Points on a hilly landscape, in no order, each with its height.
A ball rolls from a point to the lowest of its 3 nearest points, and stops where none of them is lower. Distance is the straight distance between rows; heights are no part of it.
K166 height 5.66: -20 -5 35 -23 -8 -30 -12 4 -1 -8 -17 -45
K910 height 3.18: 15 -5 -1 1 -9 6 0 -9 3 -16 7 12
K871 height 3.41: 3 2 -6 -8 -5 5 -3 1 -6 1 4 6
K497 height 3.36: 15 -19 -8 13 2 21 13 -1 11 -13 -5 23
K410 height 4.52: 14 -6 13 -18 -21 -17 -6 -9 -2 -21 8 -6
K141 height 7.65: -15 16 -12 0 10 -13 -6 4 3 25 -2 -6
K373 height 0.50: -13 8 13 -18 -7 -9 -13 3 -11 7 -4 -21
K638 height 5.75: -13 24 -4 7 22 -14 5 10 3 27 10 6
K372 height 7.61: -8 8 -6 -4 -4 -5 -8 2 -1 12 1 -6
K417 height 5.17: -10 17 -4 -2 8 -4 -3 4 -11 21 8 -2
K313 height 5.18: -2 6 -23 6 2 -1 -5 7 3 14 3 4
K652 height 2.82: 11 -6 -8 1 -3 13 3 -4 -3 -8 2 12
K617 height 3.82: 5 0 -8 9 3 15 2 3 -5 6 8 14
K429 height 4.72: 9 -16 -17 30 25 26 19 7 11 3 -4 20
K857 height 3.06: 9 -11 -12 10 1 18 0 0 1 -6 0 15
K507 height 6.99: -12 13 -3 -7 -3 -4 -6 2 -9 16 1 -11
K516 height 3.57: 11 -15 -6 27 16 30 19 1 4 -5 -3 21
K987 height 5.57: 1 -2 9 -20 -17 -18 -13 -4 3 -11 0 -11
K968 height 6.17: -11 -2 14 -22 -15 -19 -12 -4 2 -6 -7 -25
K442 height 6.45: -25 29 8 -5 15 -17 1 4 -6 25 1 -12
K559 height 6.56: -14 13 2 -5 -2 -7 -8 5 -9 13 -1 -13
K558 height 1.68: 9 -9 -23 17 14 16 8 5 9 9 -3 16
K628 height 5.32: -25 3 25 -20 -2 -24 -11 2 -3 -5 -17 -41
K971 height 5.85: -27 23 4 -6 13 -22 -5 -3 6 27 -12 -19
K873 height 3.94: -2 10 -12 16 15 4 7 9 -5 15 14 11
K469 height 3.80: 16 -4 10 -8 -16 -1 -1 -7 -6 -20 10 8
K269 height 3.69: 20 -13 -1 12 -2 19 15 -9 2 -17 -5 23
K825 height 2.88: 8 -1 0 -12 -15 -5 -7 -4 1 -10 6 2
K318 height 5.93: 0 3 -13 27 31 10 12 12 4 18 12 20
K594 height 1.36: 8 -11 -10 37 36 27 25 13 15 7 2 22
K955 height 4.08: 4 -2 -19 21 20 12 10 9 6 13 4 16
K349 height 5.20: -11 22 -9 10 20 -8 5 9 2 28 7 8
K326 height 5.54: 24 -14 -5 6 -6 7 12 -13 8 -22 0 20
K527 height 1.53: -6 4 15 -11 -18 -4 -8 2 -11 -3 7 -14
K101 height 3.44: 5 -6 -14 -1 -6 8 -2 -2 2 -2 -3 8
K476 height 1.10: -3 5 -17 10 9 8 1 6 -2 16 6 9
K453 height 3.75: 10 -15 -9 25 13 30 19 3 6 -7 -11 20
K286 height 3.23: 14 -15 -9 17 7 21 11 1 4 -7 -1 22
K531 height 4.17: -24 15 7 -8 6 -15 -8 2 -1 19 -7 -20
K276 height 5.53: 32 -13 8 -1 -12 -5 14 -19 14 -31 8 13
K112 height 5.74: 21 -16 -10 6 -6 11 8 -8 12 -19 -7 18
K880 height 5.36: -17 4 29 -17 -11 -18 -13 3 -9 -5 -8 -36
K725 height 3.45: 2 1 2 -12 -15 -5 -11 -6 -6 -3 2 -7
K680 height 3.81: 17 -6 3 -12 -16 -7 -7 -7 2 -17 3 4
K684 height 3.34: 12 -10 -8 13 3 20 11 -3 -4 -12 2 21
K843 height 6.85: -20 22 -2 -1 13 -13 -1 7 0 26 1 -10
K108 height 0.26: -24 19 18 -9 7 -14 -8 0 -4 15 -8 -27
K345 height 3.62: -27 11 14 -15 0 -16 -13 -1 -2 7 -14 -34
K694 height 3.61: 17 -4 4 -6 -14 -2 -3 -7 2 -20 7 7
K517 height 4.69: -23 12 24 -16 -2 -16 -9 2 -10 7 -9 -39
K890 height 4.44: 6 -3 -5 -10 -15 -4 -13 -2 -2 -4 2 -5
K733 height 3.89: 14 -23 0 25 13 33 24 -1 6 -13 -9 22
K748 height 4.71: 21 -14 5 15 -4 14 15 -13 8 -26 0 23
K648 height 1.19: 4 -1 6 -11 -17 1 -6 -2 -9 -14 8 2
K788 height 3.25: 0 1 -17 7 8 5 -1 1 2 13 3 8
K305 height 5.50: -1 2 -12 1 -5 -2 -10 4 1 8 -3 2
K130 height 0.31: -17 6 7 -18 -9 -15 -13 1 -6 7 -11 -22
K592 height 3.92: 9 -14 -8 29 21 31 19 3 7 -3 -4 20
K708 height 4.33: 19 -10 6 2 -14 6 6 -16 -2 -28 4 13
K777 height 5.81: -11 -4 18 -25 -17 -20 -13 0 -2 -10 -2 -28
K670 height 5.07: 6 -7 22 -24 -21 -27 -8 -4 4 -16 9 -20
K571 height 0.57: -7 10 -11 5 10 -2 1 6 -4 19 8 7
K946 height 1.49: 8 -3 -1 -3 -7 6 -1 -1 -9 -9 5 10
K117 height 4.39: 1 -2 -15 -2 -4 4 -5 3 1 5 -5 3
K894 height 5.68: -12 -3 28 -24 -14 -25 -12 2 -9 -12 -2 -30

For each start below, name the point where the ball stops.
K527: K130
K617: K571
K628: K108
K507: K571
K684: K946
K880: K108
K442: K108

Call two points neighbours if one is among the 3 nearest of the other. Go from one point of each pair to the other, from neighbour to neighbour, staying as low as possible. Name the highest point that can't be avoided.
K558 / K648: K469
K571 / K558: K617
K946 / K558: K286
K558 / K594: K429
K130 / K648: K527
K108 / K648: K345
